Each row is a point on a tangle of strands that fork, close into loops and nearly touch. The rows are in no order.
(in the rows, 128 means zero)
Two points are linked if the straight distance between their rows is under 34.6. Some points are linked to none.
fego: [113 152 166 114 104 127 107 139]
fef: [106 170 110  55  95 115 150 159]
Rofos: [169 126 114 130 120 153 123 151]
mitin: [143 130 104 167 170 170 130 152]
fal: [116 134 184  83 100 154 105 143]
vupum: [101 147 116  64  98 109 152 125]
kimas: [166 130 123 124 144 166 127 123]
zorak: [155 120 105 126 122 164 133 167]
Tak: [142 105  92 131  89  47 143  85]
fupi: [152 171  60 138 129  98 159 126]
Sis: [ 97  97 171 133 134 103 106 105]
Setok: [117 121 111 196 151 174 139 173]
Ruro: [135 104 154 160 125 104 113  81]
tes: [102 175 102  61 103 119 148 170]
vefe: [126 127 172  77 124 176 119 136]
libo: [ 91 179 115 102 117 119 129 185]
doder: [164 162  65 109  84  86 157 128]
Dudu: [102 172 125 120 127 108 132 130]
damot: [131 115 160 105 154 175 127  99]
Bom: [ 92 180 135 104 117 121 121 169]
vagap: [102 105 125 145 162  84 129  90]
Vob: [105 125 120  69  95  97 153 114]
kekup: [177 140  69 205 110 100 137 153]
gis: [ 71 111 184 105 124 113 105 125]
sas: [139 137 141 141 177 176 122 116]
nagil: [ 97 131 191  96  99 136 105 135]
vuf: [132 116 166 127 112 130 115 103]
Lup: [135 129 127 115  93 151 121 191]
mumun: [147 140 120 168 175 174 120 136]
kir: [ 91  92 164 130 151  94  99 111]
molu: [120  72 158 150 155  89  92  97]
mugel: [119 168 136 132 112 119 112 160]
pilif: [121  88  96 129 169  77 139  81]
binu: [186 144  82 200 114 102 128 136]
zal: [106 114  95 144 106 183 177 181]
Pufa: [145 107 146 137 174 167 131  76]
bezur: [127 118 118 118  90 159 135 201]
koto: [161  95 143 137 145 150 133  71]
gek: [144 129 141 139 173 173 131  93]
Kozil: [124 130 175  81 108 165 112 138]
Suv: [ 67 113 173 109 135 106 111 120]
bek: [117 147 159 132 113 115 111 122]
ligug: [148 165  61 190 125  94 143 154]
fidu: [ 80 163 133  83 125 117 141 130]
Lipaz: [ 98 163 166 109 107 125 106 149]
Gimo: [135 119 105 129 134 176 141 177]
fet: [ 92 160  97 143 100 113 139 203]
Melu: [ 77  90 161 110 161  93  98 119]
Zatu: [133 103 172 100 126 156 119 104]
meno: [144 174  67 158 133  97 146 135]
tuz: [145  92 150 130 163 160 135  71]
zogut: [127 155 139 125  99 124 108 169]
Piti: [117 110 108 123  82 168 156 196]
zesu: [116 170 133 133 115 112 121 145]
Rivon: [160 128 109 138 154 172 131 140]
vituz: [160 165  59 110 102  95 161 133]
mep: [157 151  68 198 112  96 137 160]
lat: [158 141 134 166 118 109 120  99]
kuret: [ 92 171 133 104 124 113 135 132]
renil: [121  69 167 141 146 101  90  99]
fonep: [146 142 140 159 182 172 116 119]
Vov: [ 91 180 107  79 115 120 139 176]
bukib: [131 121 104 147 149 176 143 171]
bado: [146 170  66 173 129  93 142 150]
sise: [117 138 143 148 168 183 112 170]
Nafur: [134  74 166 113 144 149 119  85]
Tekef: [143 131 143  96 131 174 121 145]
Gaz: [122 126 169  83 140 182 119 127]
Tofe: [ 79 140 135  76 126 112 146 118]
Vifa: [138 114 169 114 114 147 116 103]
bera: [205 125  85 177 124 131 130 121]
penuk: [141 143 136 122  96 141 115 180]
rura: [101 116 164 136 127 105 113 102]
vaz: [120 141 140 125 166 185 120 159]
vus: [125 121 123 197 153 170 124 169]
guso: [165 103 145 144 129 135 124  74]
relam: [ 96 160 120  56 103 116 150 137]
rir: [ 91 172 154 106 112 122 114 157]
Pip: [112  97 109 137 164  84 137  83]
pinif: [150 133  93 118  77  64 151  93]
fam: [136 167 100 161 117 107 123 154]
Ruke: [123 114 163 118 170 178 125  92]
Nos: [144  87  94 121 104  55 144  87]
vora: [176 132 120 139 116 143 122 130]
lekel: [127 139 148 163 169 178 106 160]
fenir: [123  98 169  97 142 169 124  97]
buve: [132 112 139 171 137  91 120  80]
meri: [108 121 103 188 138 177 158 171]
nale: [122 142 148 114 167 185 116 144]
ganuf: [123  67 174 127 134 120 101  96]
guvip: [125 147 163  96  95 146 105 169]
Ven: [ 67  99 159 104 155  97 112 120]
pir: [107 132 161 137 124 109 117 104]
Gagod: [134  76  90 122 167  72 134  81]
sel: [171 159  68 120  75  71 158 111]
ramif: [118 119  98 162 145 178 155 173]
Pag: [160 150  80 120  76  71 156 101]
tavap: [ 90 120 125  72 119 102 149 111]
Boguv: [158 129  96 152 161 170 135 144]
Sopas: [ 87 117 192 104 111 124 105 122]
tukon: [152 107 152 153 120 116 117  84]
konuv: [145 118 149 111 144 171 127 102]
Dolir: [149  74  91 117 123  54 133  88]
somip: [146  74  86 120 145  65 137  80]
kozu: [118 139 161  99 159 187 121 132]
zeka: [153 169  58 122 117 100 162 131]
Ret: [109  86 147 153 160  85 102  96]
Puz: [113 111 100 130  88 176 168 190]
vunuz: [128  68 173 110 137 140 112  94]
Tumel: [167 137 132 149 111 126 118 114]
leso: [105  96 141 151 155  88 114  92]
sef: [141 119  96 128  79  49 147  91]
nive: [198 132  85 190 114 119 126 129]
div: [155 127 137 118 146 172 127 112]
Bigo: [143 132 133 173 125  97 124  81]

A fork is a point with three links, a tip a point with one. Leave the first point through the second and follow the links. Name the first fork or tip that comes.
Gaz; kozu -> lekel
molu; renil -> Nafur
Boguv; Rivon -> damot
penuk; Lup -> zal
Rofos; zorak -> vus
kekup; binu -> bera

A piece is two or more points that can be reached from each other along the links. Count, over all rows, the pieces, the separate loops (a circle has one, a figure eight two, a Y none), the forks (points with three links) and the tips (points with one).
pieces -> 3
loops -> 0
forks -> 1
tips -> 7

A tip is a point with one link. Name the tips that can be reached along the links from each point below, in the order of the rows.
fenir -> vuf, vus, Ruke
Dudu -> zal, lekel
binu -> Nafur, bera
